The views of a scene show one set of named points, each view turned or mirrored, and shifted as a whole, with a little noise and some points left out.
(in the rows, 128 means zero)

Scene 1
View 1
Q_482: 118 118 123 109 104 116 123 130 119 98 110 125 145 116 123 130 125 146
 122 131 129 106 122 121 124 120 109 137 135
Q_230: 128 126 115 111 107 148 128 110 126 114 125 123 139 126 131 134 141 138
 122 131 141 124 126 120 96 137 118 148 139
Q_574: 157 143 113 102 108 160 132 99 90 113 114 115 140 156 112 161 118 127
 129 124 138 102 122 78 114 148 116 117 156
Q_657: 123 120 141 118 107 135 118 132 114 116 111 138 158 109 125 144 116 158
 125 133 132 103 117 127 132 125 100 128 127
Q_737: 94 116 125 111 110 110 126 137 140 107 118 125 150 98 147 112 140 154
 111 134 126 121 133 128 130 111 112 142 118
Q_641: 139 120 99 109 97 133 134 106 157 114 129 125 111 131 134 119 158 114
 115 136 148 142 118 133 61 138 134 181 139
Q_714: 128 120 130 122 107 152 123 118 142 130 128 141 144 109 139 133 141 146
 122 138 146 132 120 148 86 136 117 161 127
Q_229: 132 117 122 117 94 127 128 122 165 136 124 143 117 116 146 117 147 123
 109 140 143 141 111 135 79 131 125 173 117
Q_304: 124 115 125 108 100 114 121 134 109 91 106 124 146 119 111 140 112 149
 127 130 129 95 117 120 133 120 105 130 141
Q_989: 115 127 138 120 112 148 127 124 144 145 127 140 151 105 157 123 142 149
 112 136 137 133 128 125 111 128 115 144 108
Q_198: 143 133 105 112 109 167 140 91 148 134 140 125 122 135 146 127 162 119
 117 134 153 150 127 122 57 151 135 172 137
Q_643: 133 114 128 114 91 107 124 136 148 125 109 141 120 117 133 124 127 126
 112 138 133 119 106 124 108 124 116 152 120
Q_218: 128 99 142 125 87 99 114 150 161 125 108 157 123 96 131 123 125 139 116
 145 136 119 94 163 100 120 109 168 111
Q_40: 88 114 152 124 107 105 121 155 168 148 117 150 150 78 172 101 139 155 98
 140 123 132 127 132 135 107 109 146 81
Q_618: 114 128 133 114 107 127 129 131 141 137 116 135 142 111 154 120 135 139
 106 133 128 124 127 104 125 123 114 133 109
View 2
Q_198: 102 99 90 122 126 148 140 116 123 95 132 132 83 163 173 124 159 143 67
 107 134 113 121 115 150 128 133 102 172
Q_229: 109 139 102 113 130 143 153 109 111 108 117 117 104 150 141 139 155 133
 88 124 117 123 113 107 141 143 137 119 146
Q_304: 126 139 145 117 122 123 156 133 85 107 112 112 160 147 131 99 139 131
 151 137 146 96 151 146 143 112 100 124 151
Q_989: 125 150 110 117 103 133 126 123 108 126 122 142 127 138 146 138 146 112
 106 111 120 106 139 127 139 124 142 117 154
Q_641: 101 110 104 114 146 153 156 106 119 88 120 112 94 160 154 126 158 147 83
 123 135 122 114 112 157 140 125 108 160
Q_643: 117 146 117 116 127 125 163 116 92 109 115 111 126 145 130 128 143 129
 120 138 122 112 123 112 138 136 124 123 138
Q_737: 128 157 137 107 126 144 129 113 105 115 105 131 153 129 127 136 138 111
 140 126 134 111 142 139 161 125 134 117 148
Q_574: 120 82 114 138 111 98 154 152 80 93 137 130 125 162 168 87 133 143 134
 125 157 74 156 135 138 97 95 102 167
Q_657: 130 154 134 121 101 122 145 140 90 124 117 125 157 147 137 109 143 122
 135 125 134 94 153 148 129 111 113 129 152
Q_40: 134 193 121 107 110 138 122 105 105 138 105 138 146 114 118 165 136 91
 129 124 103 120 130 119 147 141 160 126 131
Q_618: 129 142 115 121 113 121 131 120 94 118 118 139 132 129 139 139 133 107
 129 125 124 102 139 120 146 125 138 113 144
Q_482: 125 139 138 115 124 131 147 128 93 107 112 119 151 144 134 112 141 128
 141 132 143 101 146 142 149 117 112 120 151
Q_218: 116 182 125 105 123 141 169 112 101 123 106 97 135 150 117 130 158 131
 107 136 110 123 116 119 128 146 127 142 132
View 3
Q_618: 147 126 127 138 172 128 121 134 120 116 135 124 119 99 137 114 109 111
 112 117 117 145 119 126 137 127 123 138 77
Q_482: 133 148 158 139 159 135 118 141 133 122 130 135 108 99 136 130 114 114
 109 115 116 145 127 119 117 135 127 111 116
Q_304: 135 152 171 139 159 141 105 140 140 123 126 144 104 92 139 130 116 112
 106 113 114 141 138 118 110 138 126 101 124
Q_574: 118 127 145 137 144 128 101 130 143 94 103 106 96 85 97 130 119 112 115
 118 79 103 161 125 119 122 91 79 118
Q_989: 136 131 108 140 173 117 135 145 124 120 149 125 114 102 139 121 103 114
 127 115 125 137 115 127 144 130 109 145 82
Q_218: 120 145 152 138 174 125 128 161 111 154 139 127 141 89 162 116 105 116
 152 98 164 162 134 117 132 156 146 143 104
Q_229: 106 128 124 140 157 114 144 156 99 131 132 93 141 102 133 125 109 122
 151 104 140 146 123 128 149 134 136 141 94
Q_230: 114 139 131 142 149 119 133 147 127 110 131 112 110 104 118 138 111 119
 127 114 112 126 127 126 134 127 112 114 112
Q_643: 124 131 149 136 163 129 119 145 109 133 122 111 135 91 139 117 114 116
 133 105 134 152 134 122 134 138 141 129 97
Q_198: 86 124 102 144 136 99 158 158 108 106 129 72 127 112 100 143 109 129 154
 110 116 117 123 135 155 119 109 123 102
Q_657: 142 148 145 140 173 132 110 142 146 125 140 150 101 88 145 123 106 107
 117 114 122 134 140 118 117 143 106 116 108
Q_40: 161 132 121 137 194 128 132 142 111 140 160 146 131 101 173 105 103 108
 120 113 152 172 101 122 144 143 142 174 60
Q_714: 109 142 117 142 159 110 144 160 126 126 145 117 118 101 134 133 102 119
 148 109 135 130 127 123 140 140 106 132 105
View 4
Q_40: 108 126 139 144 120 37 133 98 115 120 102 180 127 162 161 165 114 141
 143 168 122 142 139 125 123 139 111 157 110
Q_657: 135 140 129 122 124 86 130 128 122 160 105 138 130 106 134 147 150 133
 134 153 137 124 101 139 136 119 97 142 106
Q_482: 125 130 131 116 137 103 128 131 106 152 95 139 121 106 135 148 139 124
 135 141 145 125 120 124 131 120 92 131 118
Q_229: 116 107 137 112 145 100 120 111 101 116 151 123 122 140 148 130 113 132
 142 133 101 138 147 127 127 154 100 118 111
Q_618: 125 124 141 131 143 82 129 124 112 138 115 148 112 139 139 158 121 138
 142 144 137 143 123 133 116 134 110 149 103
Q_218: 109 122 121 114 99 70 129 103 115 113 127 133 135 131 150 134 114 130
 142 167 111 105 135 116 142 149 90 124 134
Q_574: 152 129 138 107 164 146 124 165 114 173 130 97 103 91 107 140 143 133
 136 115 156 130 92 148 117 122 105 134 95
Q_643: 116 117 130 115 124 93 127 124 107 124 123 126 114 130 138 141 109 133
 143 147 132 118 129 119 125 146 99 132 125
Q_989: 128 124 142 131 146 75 127 115 115 137 132 148 127 140 148 148 132 141
 139 143 113 151 125 143 124 135 110 143 91
Q_737: 115 126 136 127 140 77 129 114 101 142 85 165 125 127 152 159 133 125
 136 145 135 141 138 121 128 124 98 137 115
Q_641: 117 100 137 101 161 128 116 116 87 116 151 112 118 129 146 122 112 123
 139 114 103 141 157 121 125 153 97 103 117
Q_198: 132 101 144 107 178 129 115 120 95 125 172 109 119 133 143 123 123 134
 139 105 92 161 145 144 121 152 105 110 91
Q_230: 132 119 136 111 158 116 123 128 104 148 128 125 122 114 138 137 139 127
 136 124 121 142 126 138 127 131 99 122 101
Q_714: 128 120 134 116 142 93 123 110 112 135 147 128 137 125 149 130 141 133
 136 137 97 140 129 142 136 139 98 120 100

Which points are out of place in each view (at most two, in the order of its rows)? Write - if all are in place.
view 1 -> -
view 2 -> -
view 3 -> Q_40
view 4 -> Q_229

Scene 2
View 1
Q_126: 148 147 152 121 136 128 173 93 108 132 126 118 108 110 119 148 156 120
 120 117 160 131 126 145 117 126 132 127 110
Q_680: 130 132 132 120 138 125 154 110 143 132 118 135 126 137 111 149 143 108
 101 113 149 131 134 130 102 128 141 132 136
Q_798: 135 146 157 108 130 106 146 110 108 120 136 125 113 116 119 142 132 113
 139 137 144 142 130 125 111 114 142 146 118
Q_420: 125 134 177 77 117 139 130 119 173 124 116 92 153 124 107 108 90 126 135
 139 149 118 141 109 121 71 157 145 96
Q_701: 149 117 160 115 130 136 199 107 85 133 145 104 106 99 150 137 165 127 99
 140 150 126 129 139 146 120 102 115 71
Q_473: 147 141 175 101 127 94 151 108 85 123 149 113 106 97 127 160 142 111 149
 137 152 148 124 124 111 120 136 160 111
Q_688: 94 94 134 88 127 112 122 159 169 121 135 136 155 162 122 122 93 101 97
 152 114 131 155 83 105 97 145 148 130
Q_803: 132 136 152 107 131 123 153 111 128 127 129 119 123 122 119 138 134 115
 120 130 147 131 133 125 115 112 138 138 112
Q_471: 109 105 161 82 119 127 137 145 154 120 139 109 150 139 133 103 92 119
 111 163 123 123 149 93 131 77 137 138 90
Q_150: 108 150 128 117 134 124 127 119 155 117 116 143 134 152 104 119 111 112
 118 131 135 130 141 121 103 104 157 130 139
Q_179: 139 145 138 114 138 125 144 99 157 138 106 130 130 131 90 162 141 106
 116 95 164 134 129 134 87 130 155 146 149
Q_395: 141 121 155 105 130 151 173 106 146 140 118 103 133 118 121 132 141 124
 96 121 160 117 134 134 127 108 127 122 94
Q_834: 126 168 134 135 137 96 145 105 89 109 136 152 98 129 120 139 140 111 139
 137 137 149 128 137 107 126 144 135 137
Q_965: 86 168 101 137 139 124 123 124 152 101 116 168 129 177 110 86 99 119 112
 151 113 127 149 128 114 97 161 104 141
View 2
Q_834: 119 117 127 133 183 154 103 113 163 190 125 112 140 155 114 133 108 135
 168 112 133 122 155 147 141 146 133 152 130
Q_420: 139 122 125 83 127 112 129 134 140 105 119 135 89 134 144 85 108 125 161
 157 116 60 120 150 170 126 130 114 135
Q_395: 123 147 133 122 143 141 123 116 138 142 151 105 101 157 126 106 149 122
 121 153 113 62 115 126 145 123 123 145 152
Q_680: 121 125 133 105 155 151 115 104 146 158 138 91 122 169 114 131 138 125
 124 145 114 105 144 143 130 128 134 135 132
Q_701: 124 177 143 171 158 164 107 136 139 176 169 116 121 152 119 96 147 120
 129 123 145 64 102 105 145 135 113 169 167
Q_471: 167 133 136 89 118 129 105 150 130 133 139 156 99 136 139 83 110 110 136
 143 139 86 115 146 144 124 134 98 140
Q_688: 180 112 140 58 111 134 93 140 130 146 137 150 108 150 132 100 107 104
 118 144 137 127 135 161 123 121 148 72 122
Q_126: 105 145 133 144 172 157 120 113 152 163 142 89 126 163 114 118 137 132
 143 133 124 79 129 126 147 137 118 164 144
Q_179: 103 113 132 93 164 148 130 97 154 137 125 67 124 178 111 134 132 133 133
 154 102 100 155 148 141 131 129 135 118
Q_803: 126 135 135 116 154 146 116 123 145 151 135 108 120 156 121 110 124 125
 143 137 125 89 132 137 146 134 125 137 137
Q_798: 122 131 135 122 167 151 111 130 156 155 128 107 133 155 118 108 106 128
 164 123 137 97 138 139 151 142 123 138 131
Q_150: 138 97 117 89 148 128 111 102 148 157 118 124 108 151 130 131 120 129
 144 144 111 114 153 163 136 128 147 121 128
Q_965: 160 81 99 96 145 113 98 88 147 190 115 165 96 134 142 144 125 135 146
 136 109 133 159 177 126 124 164 125 139
View 3
Q_798: 122 146 145 129 150 139 100 108 101 125 120 140 138 113 127 116 124 127
 120 120 135 132 102 113 122 140 136 134 136
Q_701: 130 178 151 151 110 124 108 104 106 112 111 161 123 97 145 100 95 194
 148 107 156 131 126 110 156 149 102 146 180
Q_420: 109 140 168 123 177 134 100 102 127 135 140 119 133 98 103 174 119 186
 141 113 118 127 119 126 96 103 153 165 94
Q_680: 121 150 149 115 148 132 130 125 124 125 134 104 139 134 141 123 156 137
 128 119 130 120 122 122 148 144 113 132 140
Q_473: 128 152 151 141 146 136 91 95 85 139 96 159 139 112 123 106 104 124 112
 129 141 128 92 104 129 139 129 131 144
Q_179: 107 143 159 105 158 136 128 116 125 150 121 103 135 159 136 132 167 124
 120 124 125 111 117 127 151 144 118 127 119
Q_834: 119 138 127 120 139 149 105 125 101 106 134 145 134 121 144 97 142 97
 113 117 142 142 104 117 127 158 144 119 149
Q_126: 113 157 153 126 126 137 111 105 112 134 110 147 121 134 144 109 129 152
 130 114 147 127 118 120 154 153 117 132 153
Q_471: 137 155 154 137 175 123 110 120 121 101 153 102 158 67 108 154 111 178
 144 116 118 128 118 113 96 104 133 165 122
Q_150: 112 134 141 105 166 143 120 132 130 108 164 101 140 119 132 141 161 128
 129 114 122 133 120 128 113 135 148 138 118
Q_395: 115 164 162 128 135 126 120 107 129 129 126 123 124 118 135 137 128 193
 147 109 137 120 132 124 148 134 112 151 141
Q_803: 120 152 152 126 147 134 113 113 116 123 127 126 135 115 131 127 130 150
 130 117 134 127 116 119 131 136 127 141 137
View 4
Q_395: 123 72 103 165 129 188 157 124 133 136 151 141 136 108 136 129 121 152
 136 136 126 151 139 134 146 126 149 68 140
Q_965: 115 119 130 79 133 95 167 144 119 128 134 114 114 159 132 173 120 138
 118 160 170 156 157 117 140 119 109 117 145
Q_179: 131 75 76 91 138 172 116 113 144 133 144 110 144 110 161 117 116 139 109
 145 110 159 160 131 140 149 128 88 144
Q_701: 112 57 132 188 129 185 178 113 152 139 129 154 155 66 107 138 124 150
 157 122 108 119 121 106 117 117 161 73 143
Q_471: 124 116 130 165 117 151 146 100 129 124 170 133 119 152 127 145 138 174
 174 117 149 157 133 153 154 114 132 122 130
Q_680: 121 81 102 112 137 164 137 113 149 141 147 123 138 110 149 134 122 136
 117 142 117 152 158 124 133 141 138 97 147
Q_688: 118 130 135 126 123 133 128 91 144 137 182 124 111 169 146 151 145 160
 153 123 153 167 155 153 150 132 129 153 136
Q_798: 129 83 105 118 128 148 132 101 139 113 128 113 152 98 123 129 124 156
 157 123 109 132 135 118 124 123 123 103 139
Q_473: 133 74 102 129 126 160 122 88 148 107 121 112 165 76 116 118 127 163 175
 106 88 119 124 114 115 122 123 101 137
Q_420: 144 106 90 152 115 161 131 119 101 104 158 118 124 151 133 124 125 182
 169 126 148 162 130 162 169 111 117 87 125
Q_803: 125 82 106 131 129 162 141 111 139 125 139 123 142 107 131 132 123 154
 146 129 119 142 140 126 134 126 131 93 140

Which points are out of place in each view (at most two, in the order of its rows)? Write - if all are in place.
view 1 -> Q_471
view 2 -> Q_688
view 3 -> -
view 4 -> -
